Points on a hilly landscape, in no order, each with its height.
From any point a ball rolls to the lowest of the 2 points nearest to it. It stops when none of these is lower. Distance is the straight distance between rows; heights are no part of it.
<1360>: 24	12	-2	-14	-1	11	-19	4	3	-3	8	-4	8	-4	-6	-17	-20	4	-30	27	-2	-24	-10	-8	-23	10	-5	0	-22	24	-2  h=390
<1412>: 10	-2	22	-3	23	10	33	-6	-31	-2	-19	-23	-20	2	8	11	9	10	3	-16	-4	2	10	0	9	-10	-12	20	26	-28	-2  h=259
<106>: 8	-5	2	20	9	-25	-15	-9	-13	-11	21	30	12	6	14	-4	18	30	0	-1	-1	-9	-3	30	35	23	-22	-1	10	-8	16  h=684
<940>: -4	25	-1	1	-10	1	-7	-3	16	8	-20	15	3	-14	-3	-13	-14	-10	-27	2	19	5	2	5	-13	-9	-17	2	5	0	-5  h=558
<2>: 17	5	-1	-24	-12	17	-11	5	8	9	24	-10	12	-8	-9	-2	-6	4	-11	25	-15	2	-5	2	-17	18	3	5	-24	28	-3  h=418
<697>: -8	-12	1	18	9	4	3	-6	3	-16	-11	-2	-20	26	-2	13	-21	-7	12	-24	17	-22	-24	-32	2	-3	29	-16	-4	-14	-2  h=680
<1506>: 15	-15	-7	-17	-32	34	-23	13	-1	-8	-11	24	-13	30	15	-9	4	13	14	-5	1	7	-6	-6	-34	-18	37	0	-14	19	-24  h=835
<462>: 8	0	-6	11	9	8	13	-7	-3	-5	-15	-12	7	10	-10	5	-7	-6	-18	21	-5	15	14	20	-4	10	-17	4	-12	6	-29  h=304
<287>: 12	21	17	9	1	6	11	8	-1	-5	0	4	4	-6	13	-15	-9	5	-34	27	-10	-9	-3	-15	-19	-25	-13	-14	11	-4	1  h=607
<807>: -24	-43	-13	-12	-11	17	10	16	-8	-8	21	-23	-2	4	-3	14	2	12	16	-16	-18	23	-8	-10	-9	-11	6	-22	-24	21	-30  h=311
<417>: -6	18	10	6	3	-4	-5	-9	-8	-11	-4	12	-17	13	8	-10	3	17	14	-8	21	-24	-12	-21	4	-18	5	-21	21	1	5  h=460
<1266>: -6	-12	-13	-4	2	14	0	18	8	-5	16	-6	13	-19	16	11	-9	-1	3	43	-41	1	-9	-15	-33	-6	6	4	-7	2	20  h=577
<1108>: 15	-14	5	-15	-4	9	5	10	-21	0	38	-6	4	-11	35	4	22	33	3	21	-43	0	-6	3	-5	-4	4	-5	-16	5	6  h=764
<569>: 15	2	17	-15	9	0	28	-10	-29	-6	-1	-18	-23	-20	15	-4	10	16	-13	-5	-3	-2	-3	5	-2	-9	-24	7	27	-18	7  h=306
<890>: 15	1	-7	20	-2	-21	-19	-6	21	-10	8	38	28	7	7	-18	0	8	-13	13	-12	7	3	42	10	17	-10	7	-13	-17	28  h=606
<1097>: 2	-30	-10	28	-1	-5	-29	14	-7	-27	42	38	-5	24	12	-13	27	15	31	-14	0	-7	-6	11	26	7	16	-5	-29	13	11  h=668
<1594>: -8	-41	-1	-13	-14	14	32	6	-18	7	9	-32	-20	3	5	-2	22	11	15	-9	-12	33	-9	-4	-11	-9	9	-18	-15	14	-10  h=223
<93>: 3	6	15	1	16	17	-11	18	6	17	7	-7	27	-26	-4	2	-16	-25	-6	31	-19	-20	-1	-31	-24	-5	25	15	6	7	4  h=632
<1037>: 15	6	11	-23	-3	8	14	-1	-24	17	10	-27	-18	3	-6	-16	5	6	8	-4	15	-6	-10	-18	-4	-3	7	-6	3	17	-10  h=699
<1347>: 1	24	-1	2	6	-8	10	-21	7	8	-11	5	7	-5	-5	24	-5	5	4	3	-12	-3	-1	8	16	32	5	22	-2	-20	10  h=472
<1354>: -8	-17	-18	-8	18	-8	-7	16	28	0	-18	-1	22	-17	-24	26	-23	-18	3	4	-8	5	9	9	-25	31	2	20	-6	-14	14  h=562
<1683>: -12	-5	-11	-5	2	15	-1	27	8	-4	9	-9	19	-10	12	35	-20	16	-1	27	-37	-8	-7	-30	-22	-9	-10	-22	5	6	3  h=533
<494>: 13	11	11	11	-4	16	4	-2	2	-1	-25	-7	10	18	-17	-4	-34	-22	-30	17	2	2	-7	-7	-27	4	6	-8	-23	4	-13  h=780
<163>: -5	11	12	14	13	-14	-8	10	19	-2	24	5	25	-19	-2	-2	-12	-9	-9	20	-17	-9	1	-4	0	1	-10	-15	-27	8	8  h=815
<1126>: 10	-3	-12	1	-3	21	2	-5	-3	-10	-25	9	-14	15	12	-1	6	-8	11	-10	14	5	-2	-4	-2	-13	18	3	23	-9	-7  h=804
<511>: -11	36	8	0	-10	4	8	-8	-6	15	-19	-22	4	13	-24	22	-31	-3	-18	9	-3	-20	3	-23	-17	4	-14	-24	-7	14	-29  h=817
<968>: -6	10	14	-5	-19	-7	29	-8	-8	-1	6	-27	-9	3	7	-1	3	16	-1	-6	-15	12	-9	-12	-1	0	1	-39	-5	7	13  h=63
<1586>: -8	14	-9	-34	-6	5	-20	6	8	21	20	-26	10	-6	-24	-3	2	-19	21	4	13	5	4	0	4	11	2	3	13	13	-13  h=288
<1742>: 10	-34	9	-9	24	3	22	3	-33	-15	-10	-16	-10	-2	9	5	25	17	16	-25	3	15	5	7	16	4	-8	4	29	-20	3  h=320
<475>: -6	-43	-31	-21	-16	23	-27	28	-7	-8	21	0	-10	1	-9	17	6	-17	37	-36	11	7	18	1	-3	-3	16	26	4	13	-25  h=651
<428>: -35	2	-2	-3	0	-22	-12	8	16	-8	13	1	2	-19	-9	13	-14	0	12	-5	4	-16	-14	-31	11	0	1	-23	10	7	11  h=286
<1192>: -15	8	-3	16	17	-6	9	-8	2	-6	-21	5	16	21	-15	14	-17	-4	-10	-2	-2	3	24	14	4	12	-25	2	-8	-6	-25  h=238
<1217>: 1	14	23	8	-25	6	28	-15	1	11	-9	-17	0	6	19	6	-3	4	-19	10	-21	26	-5	-14	-11	-7	7	-42	-15	10	18  h=147
<544>: -7	10	13	-1	-7	-9	19	-4	-2	39	1	-43	8	-22	-27	-1	-3	-26	-22	0	1	10	11	-2	0	14	0	6	-23	9	-12  h=811
<104>: -10	5	10	6	12	-3	27	-10	-4	12	-11	-17	0	-2	2	7	7	-6	4	4	-8	15	7	2	7	-1	4	6	1	-10	4  h=724
<1163>: 14	21	5	-25	-19	5	-1	-13	9	20	2	-15	6	-13	4	7	-4	3	-15	30	-12	14	-2	13	-5	12	-5	-8	-1	14	4  h=447
<1676>: -6	-2	28	15	9	-14	14	-4	-23	-15	6	17	-11	-10	24	-23	13	19	-14	-11	2	-10	-1	0	12	-21	-30	-2	25	-22	27  h=384
<488>: 2	7	-3	-33	-14	0	-17	-9	6	19	22	-15	-7	-9	-5	-11	16	0	18	5	8	-6	-10	5	14	4	5	3	20	14	5  h=237
<1631>: -2	9	6	2	3	3	-11	11	6	1	18	6	21	1	13	5	-4	11	-1	30	-26	-17	-9	-12	-2	1	3	-19	-13	15	5  h=800
<481>: 14	6	-1	-2	-2	9	-7	-1	1	-14	-9	11	-5	8	23	-30	-6	5	-16	25	-3	-11	-6	0	-14	-28	-5	-1	18	-6	1  h=629
<160>: -4	7	-3	-4	-23	-17	22	0	23	-1	-4	-1	-1	-21	17	-7	2	-5	-20	12	-22	32	-6	8	-23	-9	-1	-11	7	-12	42  h=456
<409>: 18	-7	-2	-26	-6	0	-15	-9	-12	-5	14	15	-9	17	15	-1	22	27	-4	9	6	6	-9	15	6	-6	-20	-8	24	9	4  h=759
<1348>: -34	41	0	-15	-29	-15	-12	-8	19	18	-12	5	5	-15	-22	11	-4	8	5	-14	14	4	2	5	8	4	-22	-11	16	2	9  h=281
<718>: 6	6	0	-11	2	-1	-3	4	11	9	-8	-12	17	-15	-10	4	-10	-17	-14	8	2	6	1	-1	-9	9	16	16	5	4	-1  h=779
<561>: -8	22	20	7	3	-3	14	-4	5	26	-2	-28	7	-5	-25	14	-19	-20	-14	-1	-7	-15	1	-18	-1	21	8	-2	-21	10	-9  h=822
<541>: 18	17	-2	3	-7	3	5	-19	5	-2	-25	8	21	5	12	10	-12	10	-26	34	-19	22	14	28	-15	8	-18	6	7	-9	1  h=548
<1685>: 5	1	-22	-9	15	3	-9	2	19	-1	-20	8	23	3	-12	37	-16	-7	7	7	-15	13	12	22	-8	27	-4	23	0	-6	-1  h=535
<1464>: 1	-5	-9	2	-1	4	8	5	16	1	-22	0	-1	-9	-4	-8	-25	-27	-20	1	9	6	-3	-10	-27	-14	18	20	7	-15	6  h=794
<1105>: -11	19	12	-9	-2	0	-21	6	8	19	0	-5	8	-5	-32	-4	-2	-22	12	-3	31	-9	3	-7	13	-6	3	2	17	12	-18  h=340
<891>: 1	-13	1	0	5	7	9	15	-8	0	34	-3	11	-8	27	8	-1	16	9	14	-35	-12	-4	-23	-1	-15	7	-22	-28	13	7  h=782
<1423>: -3	-14	6	12	5	-9	22	-5	6	6	-9	-2	-10	-9	1	-8	30	-8	0	-15	12	15	2	1	16	-7	18	8	12	-16	13  h=743
<1222>: 10	-24	-15	9	-13	7	-40	12	-6	-14	30	45	-15	26	11	-11	36	27	25	-15	14	-2	-7	8	15	-7	11	10	-11	14	5  h=689
<502>: -35	-5	37	31	3	-11	17	-7	-2	0	-29	1	-6	20	0	21	-4	0	10	-27	7	-2	-9	-27	11	-17	10	-33	6	-17	12  h=596
<1749>: -17	0	-8	-11	-8	1	-12	-2	1	0	-5	-18	5	27	-19	8	3	12	17	0	12	16	4	13	13	3	-17	-26	10	23	-21  h=690
<1566>: 13	12	5	-34	-10	16	6	-7	-12	29	9	-34	-2	-6	5	8	6	8	5	16	-14	16	-4	7	-4	14	10	-3	2	6	-16  h=476
<1487>: 7	-21	1	19	5	-9	-4	5	-4	-9	11	28	-2	6	23	-14	30	22	15	3	-5	15	-4	8	24	-13	12	-4	11	-9	27  h=639
<476>: -15	10	20	10	12	9	28	-6	-26	-9	-18	-17	-25	9	-7	-1	-13	3	11	-41	20	-22	-15	-38	-4	-23	5	-21	20	-13	-4  h=721
<47>: 10	-36	2	5	-19	4	-16	13	-28	-17	27	34	-19	21	26	-5	40	37	34	-23	-1	6	-3	8	5	-8	8	-6	-14	13	6  h=708
<995>: 10	12	-11	20	21	-10	-26	13	16	-17	-6	39	1	-6	-8	-7	-2	-26	-6	-29	25	-28	18	15	17	0	-13	36	6	-16	3  h=154
<372>: -4	-4	10	-11	4	-5	-6	8	-4	-4	15	6	-10	-8	8	-13	14	17	11	7	14	-13	-8	-23	12	-14	-2	-24	19	17	5  h=415
<1574>: -16	33	-1	-15	-22	-11	-14	-12	34	17	-24	15	15	-30	-14	14	-18	-9	-12	8	-2	17	2	10	-16	25	-8	0	5	0	21  h=361
<226>: 16	6	22	1	19	-7	13	-21	-33	-13	-3	6	-15	3	21	-13	19	28	-3	-13	3	-10	-5	4	20	-4	-17	8	27	-22	22  h=346
<380>: -4	-20	-27	-16	19	-7	-10	15	27	11	-4	-7	7	-28	-21	7	-14	-36	5	-15	10	9	7	6	-14	20	17	32	9	-4	8  h=587
<504>: 27	-25	-24	-26	-14	19	-22	10	-23	-10	28	13	-14	14	6	-4	10	24	11	-12	3	-7	2	11	-11	0	-8	15	-12	22	-37  h=754
<925>: 21	-11	-28	-22	-14	28	-17	2	-3	-10	-16	9	-19	23	6	-11	3	6	15	-16	17	3	-6	0	-16	-4	20	4	9	5	-26  h=820
<209>: -11	0	20	12	14	-3	13	-3	-18	21	-10	-34	-4	11	-28	4	1	-26	10	-22	26	-12	4	-12	28	-5	18	8	9	1	-24  h=768
<797>: 3	-9	-15	-5	0	-20	11	1	22	3	3	3	11	-27	1	-14	7	-3	-25	12	-12	20	8	31	-2	10	-18	4	-12	-5	13  h=387
<222>: -3	16	17	22	-17	-1	28	-4	-12	-6	-22	-3	7	-1	14	-4	-2	-5	-39	23	-34	7	15	7	-15	-23	-31	-6	-11	-13	12  h=493
<1671>: -4	2	17	0	11	-5	28	7	-17	27	4	-43	-6	-23	-22	-11	-1	-31	-20	-7	14	-1	3	-11	10	-4	6	18	-1	7	-18  h=801
<520>: 7	-1	-28	1	-19	-8	-23	2	9	-20	4	39	4	30	21	1	-1	39	30	-12	-4	4	-12	20	-5	12	5	-15	1	5	17  h=710
<1579>: 7	17	-2	1	-1	-12	-11	-14	17	7	-5	18	-7	-9	2	-15	11	-6	4	-6	16	2	-8	11	15	16	13	17	4	-6	20  h=388
<1068>: -23	-6	18	22	7	-1	6	-11	2	-5	-25	3	-13	13	5	27	-12	-1	29	-23	7	-14	-27	-36	11	-11	36	-23	21	-29	10  h=642
<709>: -5	-13	-31	-30	4	-4	-23	16	29	16	6	-13	-4	-11	-14	6	-2	-42	26	-26	24	9	3	13	4	13	10	18	16	-5	2  h=605
<1195>: 10	-9	-9	35	2	-13	-26	4	15	-16	19	42	29	15	12	-17	-9	20	12	12	-12	-11	-1	21	17	17	-8	3	-6	-21	41  h=623
<851>: -26	18	-19	11	4	-20	0	1	12	-10	-9	15	6	-19	-20	1	-24	-1	-19	-15	13	-21	9	8	-9	16	-31	5	-15	-7	-1  h=56
<1162>: -6	29	9	11	1	-7	0	-17	11	9	-15	19	-13	-11	-3	0	-3	-17	-3	-17	23	-20	-5	0	5	19	28	35	-2	-23	15  h=417
<1120>: -31	17	25	34	1	0	19	-19	-9	8	-37	11	-6	7	1	5	2	1	3	-16	7	-8	-3	-19	5	-20	10	0	4	-24	4  h=549
<953>: -8	-6	0	-2	-1	-2	-7	2	-9	-7	-6	-10	-6	32	-20	3	24	6	17	-14	25	12	22	13	29	-9	-23	-22	21	13	-40  h=656
<503>: 2	1	-4	-23	-11	0	-15	4	10	-2	10	6	7	-22	6	5	3	10	-2	26	-7	17	-6	5	-8	-7	-8	0	10	10	4  h=479
<865>: 12	3	-2	-3	10	-26	-20	-15	-8	-8	31	21	5	-8	12	5	0	29	-19	8	0	-19	-5	20	21	17	-37	6	3	-3	11  h=698
<239>: 4	7	1	1	-2	16	-21	4	22	-1	-12	6	20	30	-17	18	-8	-19	9	7	0	12	-2	-1	4	15	24	0	-27	16	-25  h=744
<1032>: -10	-6	-1	-1	-8	6	-5	-6	7	-5	-13	-11	7	27	-13	22	-9	-4	22	4	5	3	0	-6	7	12	9	-24	-13	22	-17  h=720
<1307>: 17	-8	8	-36	-10	27	-10	5	-33	11	18	-19	-27	8	5	-13	14	21	22	-8	8	-3	-13	-8	-7	-14	7	5	19	16	-19  h=715
<860>: -2	3	0	24	25	-5	-7	11	16	-18	6	3	7	-4	-24	-15	-32	-26	-20	1	8	-43	-6	-19	-12	21	2	9	-31	4	4  h=324
<1484>: -8	20	3	15	-24	-17	18	-13	13	2	-30	26	-3	-12	10	-26	5	-8	-28	-1	5	25	11	24	-5	-4	-18	2	-15	-14	26  h=510
<394>: -4	22	-3	-2	-8	-24	-21	-13	19	10	-3	23	6	-10	-9	3	17	12	1	-9	18	9	3	29	37	21	-8	9	9	1	20  h=356
<1520>: 7	-12	-5	2	5	-8	14	1	7	3	0	-18	11	-13	-12	-13	8	-17	-32	10	2	24	8	16	-5	10	-18	-1	-17	10	-15  h=351
<789>: 7	19	-1	-5	-6	-12	23	-9	-2	-4	-2	-10	-21	-14	13	-15	-10	8	-22	-4	4	-15	-10	-10	-24	-7	-5	-1	6	-7	17  h=667
<1337>: 8	12	10	0	18	8	18	-11	-9	15	-5	-16	6	-3	14	34	-9	1	14	9	-21	-13	-6	-21	4	6	28	15	11	-25	11  h=676
<821>: 0	-33	-15	-16	4	24	-4	29	-15	0	27	-9	-8	-10	7	4	-3	-1	26	-14	5	-7	-3	-21	-4	-12	16	18	-8	6	-23  h=697
<1410>: 7	-14	5	-4	-33	25	-2	5	-14	-17	2	18	-21	28	26	-21	11	18	7	0	-8	16	-14	-15	-26	-22	24	-18	-24	21	-10  h=849
<796>: -22	33	22	15	-17	-17	7	-9	14	15	-22	9	-2	-6	4	6	-8	-2	2	-5	-2	4	-15	-21	-2	-8	15	-20	8	-11	27  h=287
<637>: -8	-38	-32	-29	-4	8	-27	22	5	8	21	-13	-4	-10	-18	4	4	-27	34	-25	28	5	3	-9	5	-2	21	14	18	5	-14  h=627
<250>: 21	-31	-22	-14	-7	14	-7	2	-8	-6	21	4	-10	13	5	-5	25	14	16	-2	-6	7	0	24	3	15	12	15	-23	9	-20  h=765
<1240>: 2	-1	-10	10	6	-10	-29	8	28	-6	-21	18	7	4	-38	-4	-6	-35	4	-37	39	-6	12	-3	15	1	9	9	4	-6	-17  h=266
<846>: 10	-18	-9	34	6	-11	3	6	6	-12	-1	19	5	31	2	-13	23	-8	-5	0	-2	15	12	22	17	-1	4	-6	-22	5	-18  h=576
<982>: -28	34	14	-3	-5	-2	9	-14	-1	14	-8	-27	6	9	-22	25	-17	-5	7	-10	-5	-22	3	-10	3	12	-6	-22	-6	3	-13  h=836
<1299>: -1	17	-2	1	5	1	-4	-13	11	3	-25	1	24	15	-11	46	-15	2	14	7	-17	15	14	20	16	27	13	7	5	-12	-2  h=504
<1476>: 7	-19	-9	-7	18	28	-5	17	7	13	5	-10	24	-24	4	21	-16	-17	4	28	-31	3	0	-21	-24	-4	22	15	7	-7	8  h=608
<305>: 5	11	7	23	-2	11	12	-8	1	-5	-23	6	13	17	16	-5	-16	-7	-37	33	-27	4	17	14	-16	-5	-15	5	-4	-10	1  h=522
<1573>: 2	-33	2	11	15	-6	31	14	-14	2	1	-19	-8	-10	6	-10	3	-19	-17	-3	-2	21	17	-2	-1	-31	-13	8	4	-13	-13  h=427
<407>: 3	13	1	9	21	-5	13	-21	3	7	-12	1	-10	-8	-3	8	-13	-13	9	-5	-3	-20	2	0	5	24	20	37	-2	-30	11  h=444
<1184>: -5	31	24	-7	-18	-10	-7	-8	28	23	-8	-13	16	-24	-16	2	-7	-15	-11	14	-10	14	-1	0	0	28	9	5	-25	18	20  h=426
<1116>: -7	24	24	35	1	0	6	-12	-10	-10	-22	27	-2	15	10	-11	-3	8	2	-1	6	-16	4	-20	6	-30	7	-9	12	-16	4  h=509
<966>: 8	-15	12	29	13	-3	3	-4	-9	-4	-20	8	-21	12	-10	-4	33	-14	10	-21	20	3	8	0	22	-19	17	12	19	-16	0  h=762
<1336>: 28	-7	-4	-25	-16	30	-7	-4	-17	16	10	-5	-15	6	16	-6	14	1	16	1	2	10	-9	-3	-12	-10	36	10	3	19	-17  h=732
<249>: 17	16	7	-5	-4	9	18	-14	-10	5	-10	-23	-20	4	1	-11	-10	6	-12	-2	8	-7	-17	-12	-15	5	10	-13	-4	5	1  h=683
<1444>: -16	6	-3	9	13	-9	-16	7	12	-6	-3	10	4	-1	-32	3	-3	-18	14	-19	30	-19	13	-10	21	4	-5	2	9	8	-18  h=325
<1302>: -6	-15	-3	-29	-11	20	16	-11	-22	20	-3	-51	-7	32	-18	14	3	-6	29	-10	-1	10	-7	8	6	12	9	-13	-4	2	-27  h=541
<393>: 8	4	-11	-1	-6	-5	13	-3	5	-12	-13	11	-10	-6	19	-15	-21	11	-20	11	-5	-11	-6	5	-33	-10	-23	1	11	-19	18  h=650
<46>: 11	-1	5	3	2	20	0	-3	5	16	-7	-14	10	15	-14	12	-13	-22	-9	19	-2	8	0	-14	-9	7	26	4	-14	6	-20  h=763
<318>: -16	0	-4	0	-8	-24	9	12	24	-4	5	4	8	-27	2	2	-5	-5	-18	8	-26	21	-2	7	-15	-10	-21	-1	-3	-3	19  h=422
<24>: 6	1	3	-9	14	3	-7	0	-5	13	22	2	6	-21	23	8	13	23	9	13	-16	-9	-8	-8	8	-1	2	16	24	-8	8  h=731
<1257>: -27	-31	-20	-26	-10	4	-7	26	5	1	24	-24	10	-2	-11	19	-15	8	19	7	-9	12	-17	-15	-17	-8	-8	-28	-14	29	-29  h=399
<466>: -25	-14	-21	-32	-3	14	-13	19	12	0	10	-5	10	-4	-2	24	-13	10	24	19	-26	8	-5	-20	-22	-7	-2	-20	-3	16	-9  h=470
<1093>: -2	-39	-21	-11	9	14	-19	17	-13	-5	44	-11	-14	-7	6	11	15	-12	39	-26	9	-10	18	-12	10	10	21	26	-6	9	-22  h=675
<1279>: -5	2	20	33	1	-6	30	9	-15	-7	9	-2	2	-9	15	-18	9	-4	-29	18	-27	1	7	5	0	-33	-33	1	-4	-18	21  h=459
<1694>: -8	0	-11	23	31	-10	-11	7	8	-7	-14	15	7	-12	-15	4	-18	-33	0	-20	18	-23	13	-7	7	3	-2	37	-4	-14	-6  h=217
<253>: 4	22	-1	14	-4	8	9	-13	-11	-4	-21	-8	0	25	1	9	-27	7	-22	14	2	-17	3	-5	-17	4	-7	-17	-12	10	-23  h=798
<1186>: 5	-19	-15	39	10	-15	-26	10	6	-24	33	39	19	15	5	-5	5	16	27	-2	-9	-7	0	22	32	16	7	-1	-22	0	19  h=645
<1585>: -28	-9	6	-16	9	-11	3	9	-4	-2	17	-14	-6	-23	-4	2	-1	9	14	-11	7	-5	1	-14	13	-17	-16	-20	19	7	-1  h=362
<1352>: 13	12	-1	11	8	1	-15	11	1	-11	0	-6	-4	-1	-11	-27	-26	-8	-19	15	6	-49	-12	-14	-21	16	5	13	-16	10	3  h=360
<1525>: 3	2	5	-7	16	-7	6	5	-9	25	17	-35	-7	-5	-21	-7	-8	-17	1	-4	23	-18	7	-8	19	5	-1	8	3	4	-25  h=787
<442>: -7	25	23	2	-27	5	21	-16	5	27	-20	-10	-10	-4	9	2	3	-8	-8	5	-6	23	-15	-15	-13	-6	26	-33	3	-5	25  h=216
<430>: -28	47	14	-1	-20	-11	-12	-10	15	-1	-29	19	-1	-5	-15	5	-15	1	3	-15	14	0	-3	-12	0	-5	-2	-18	6	8	11  h=218
<1480>: -1	12	15	8	23	13	14	-6	-22	10	-11	-13	2	4	1	17	-4	-11	-3	5	-5	-14	11	-21	7	-4	14	7	8	-15	-15  h=700
<38>: 3	-11	-3	27	0	2	4	-8	-1	-15	-33	19	-16	34	1	10	21	1	25	-18	24	7	4	0	15	-19	12	-7	23	-7	0  h=784
<1155>: -30	16	11	-3	-7	-13	3	4	29	13	-15	-5	21	-36	-21	20	-16	-18	-12	4	-13	15	4	-11	-9	21	2	11	-12	4	21  h=398
<1447>: 14	-4	5	-31	4	22	-2	-5	-33	8	30	-4	-3	-7	32	15	16	33	22	17	-30	-8	-8	-5	1	-3	6	13	11	-3	-3  h=748
<493>: -3	-37	-6	26	8	-4	1	12	-3	-24	14	24	6	22	19	-21	35	10	10	5	-11	14	10	22	23	-14	2	-6	-11	-1	5  h=611
<1377>: 2	-9	-4	-22	-19	9	29	-1	-13	7	7	-39	-18	-4	12	-2	12	8	2	-3	-16	23	-16	-5	-24	7	0	-32	-10	15	-2  h=150
<825>: 22	-15	-6	32	15	-3	14	-7	-2	-17	-4	19	-15	22	5	-30	22	-6	-12	-4	9	4	15	32	12	-4	-14	11	-5	-10	1  h=544
<974>: 26	7	16	-17	3	6	19	-17	-24	12	2	-14	-28	-13	19	-19	10	-1	-23	12	8	-8	-10	0	-7	-11	1	21	20	-8	7  h=339
<1084>: 26	1	0	-20	7	12	9	-13	-27	-6	10	-13	-3	7	13	6	7	22	-11	12	-10	-2	4	13	-1	7	-29	-1	3	11	-20  h=785
<1272>: 4	27	7	-1	-11	2	0	0	4	4	-3	0	3	-18	0	-2	-23	-6	-47	29	0	1	8	-2	-28	-8	-27	-3	5	12	-1  h=581
<552>: -10	1	21	13	-9	-11	-3	26	22	1	8	7	19	-34	-13	-24	-2	-16	-26	17	6	4	-1	-17	-8	-27	-1	0	-13	15	8  h=845
<1050>: 6	-4	5	-12	23	-16	-13	-14	-21	-2	38	4	4	-22	17	7	16	18	5	6	-7	-15	-3	15	31	8	-19	12	17	-10	18  h=713
<1024>: 5	18	14	-2	12	2	5	-1	8	19	8	-8	10	-25	7	17	-6	-5	3	23	-20	-23	-8	-30	0	-3	24	9	0	-6	10  h=654
<888>: 20	5	-13	21	13	-6	-40	17	29	-5	-21	37	7	-2	-17	-4	14	-38	2	-35	33	-11	17	5	17	-10	13	20	1	-6	2  h=211
<1039>: 19	0	6	-5	4	8	7	-10	-18	-8	2	0	-14	15	26	-2	10	30	-8	8	-8	5	-4	5	-1	-7	-5	-10	10	4	1  h=773
<936>: 9	-23	-29	14	-2	-14	-9	-3	-7	-26	11	42	7	22	16	1	2	38	32	-21	0	-4	-9	19	16	20	-4	-10	-3	-14	28  h=691
<402>: 5	-44	-7	4	29	2	36	7	-25	-16	-1	-29	-15	-8	8	-7	19	-6	5	-25	-3	19	8	7	5	-10	-7	4	12	-14	-3  h=372
<1698>: -13	-6	-24	9	16	-19	9	-3	16	-17	-16	8	4	1	-16	8	-13	1	1	-22	10	-5	16	12	6	17	-29	-1	0	-9	-16  h=153
<610>: -9	13	6	-5	-29	-17	0	-8	24	-2	-13	24	0	-21	16	-18	-1	4	-30	11	-3	33	0	19	-3	-7	-6	-8	3	-7	35  h=484
<728>: 21	17	0	9	5	0	-1	-20	-2	5	-3	13	10	14	20	0	1	14	-18	22	-9	1	6	36	2	15	-14	9	-7	-12	5  h=570
<761>: 6	15	-17	-5	-10	-11	-31	-11	13	-13	6	30	7	15	10	3	4	26	8	7	7	2	-14	17	8	12	-14	-21	3	17	2  h=729
<651>: -1	-26	-5	22	3	3	15	10	6	-9	-14	-6	3	5	2	-27	-1	-21	-21	2	0	25	11	2	-11	-27	-12	-3	1	-3	-12  h=471
<54>: 3	18	4	-41	-20	17	5	-20	-22	24	3	-40	-10	25	-10	10	6	-3	23	6	-2	8	4	10	6	20	4	-14	1	7	-10  h=508
<884>: -1	-7	1	19	1	-18	3	-3	-11	-7	17	19	6	12	10	6	21	39	16	0	-2	8	-5	21	34	19	7	-10	-1	-6	23  h=664
<37>: -19	1	15	2	21	8	19	0	-27	6	-10	-22	-19	9	-17	10	4	-8	21	-31	22	-16	3	-23	17	-12	7	-9	19	-10	-16  h=747
<1434>: 10	16	-5	4	0	12	6	-1	-1	2	-24	3	-10	-1	5	-19	-32	-19	-24	1	5	-25	-9	-20	-39	-15	16	21	14	-20	11  h=807
<108>: 29	4	-14	2	-6	-6	-20	-11	12	-12	-10	30	14	22	13	-9	-12	16	-24	12	-6	9	3	47	-6	32	-14	12	-14	-8	16  h=588
<1607>: -14	22	14	13	-16	-10	15	-14	-2	3	-26	10	3	-17	3	-15	9	-13	-25	-7	10	15	17	9	3	-20	-10	8	-2	-5	-1  h=532
<1314>: 22	9	-15	-26	-12	-6	-35	-22	-6	-13	21	24	-12	18	8	1	14	31	2	-6	15	-21	-11	20	16	12	-21	-4	18	9	-1  h=746
<1092>: 19	-30	-26	-38	-9	17	-5	13	-23	0	23	-14	-26	-4	3	-18	-6	16	6	-13	11	-4	-8	1	-27	-6	-1	14	-7	22	-30  h=739
<267>: -12	-17	-11	-12	0	-5	-5	18	24	4	11	-12	11	-29	-4	2	-5	-12	-6	14	-13	18	3	-13	-14	-16	-10	-5	8	6	-3  h=465
<1504>: -7	-12	-12	16	26	-12	-10	10	22	-13	-11	8	9	-4	-32	-2	-23	-37	-14	-17	21	-19	9	-1	-7	24	0	22	-26	1	-5  h=273
<363>: -9	2	19	23	5	-16	9	5	-7	-4	7	13	1	-21	9	-30	18	-6	-32	6	0	-8	6	2	8	-32	-22	9	14	-19	16  h=424
<168>: 0	-7	9	26	3	-7	16	-1	-9	-10	-14	10	-11	10	14	-27	18	-3	-19	5	3	6	13	11	5	-24	-24	-11	-4	1	-7  h=512
<100>: -6	-9	-3	-13	4	8	-5	-1	-25	4	4	-33	-6	40	-28	9	31	-1	42	-15	13	11	13	14	29	4	-10	-13	12	11	-20  h=620
<449>: 23	-20	-11	-14	-11	25	1	1	-2	0	10	14	-19	12	23	-7	28	9	20	1	-11	18	1	6	-6	1	37	22	-20	11	-6  h=749
<997>: -16	-6	-14	18	13	-20	-11	5	21	-22	1	15	2	-16	-12	-1	-23	-4	-1	-11	2	-25	-4	3	-5	19	-13	10	-13	-15	25  h=138
<1031>: 25	20	7	3	6	2	8	-19	-14	-5	2	-3	-8	20	-2	-5	-1	15	-20	15	3	-20	4	-2	5	1	-18	-12	-7	10	-35  h=799
<326>: -16	-22	-1	-7	-1	6	10	6	-17	4	-4	-44	-6	40	-23	13	11	-10	26	-21	14	17	3	9	17	-2	1	-33	5	3	-30  h=582
<29>: -4	-49	-33	-23	-5	16	-1	19	-13	1	11	-19	-5	-2	-1	-6	-14	-3	6	-9	4	-5	-8	-15	-31	0	9	15	-27	15	-28  h=722
<234>: -20	39	7	-16	-19	-17	-20	-16	24	13	-15	16	18	-19	-16	13	-2	-1	8	-12	10	13	2	20	16	17	-6	14	19	-9	24  h=323
<95>: -24	5	-14	8	16	-27	-12	10	20	-10	20	9	3	-32	-6	7	-15	-3	10	1	-5	-18	5	-14	10	6	-7	4	1	-6	18  h=209
<1062>: -18	8	27	35	1	-10	3	12	23	-5	18	6	26	-24	-12	-17	0	-28	-25	20	-13	-2	11	-5	1	-14	-5	1	-43	7	12  h=830

Call two points neighbours if one is among the 2 nearest of the other. Go from one point of each pair to the other, from neighbour to neighbour, staying as low as possible. Name the highest point that can't be avoided.
<968> / <430> -> <796>
<851> / <1412> -> <789>
<430> / <995> -> <250>
<851> / <995> -> <503>
<488> / <995> -> <1105>

Where does a ball stop that starts at each point below?
<449> -> <851>
<891> -> <1412>
<1607> -> <851>
<47> -> <1412>
<409> -> <1412>
<1222> -> <1412>
<966> -> <968>
<504> -> <430>
<697> -> <851>
<1685> -> <430>
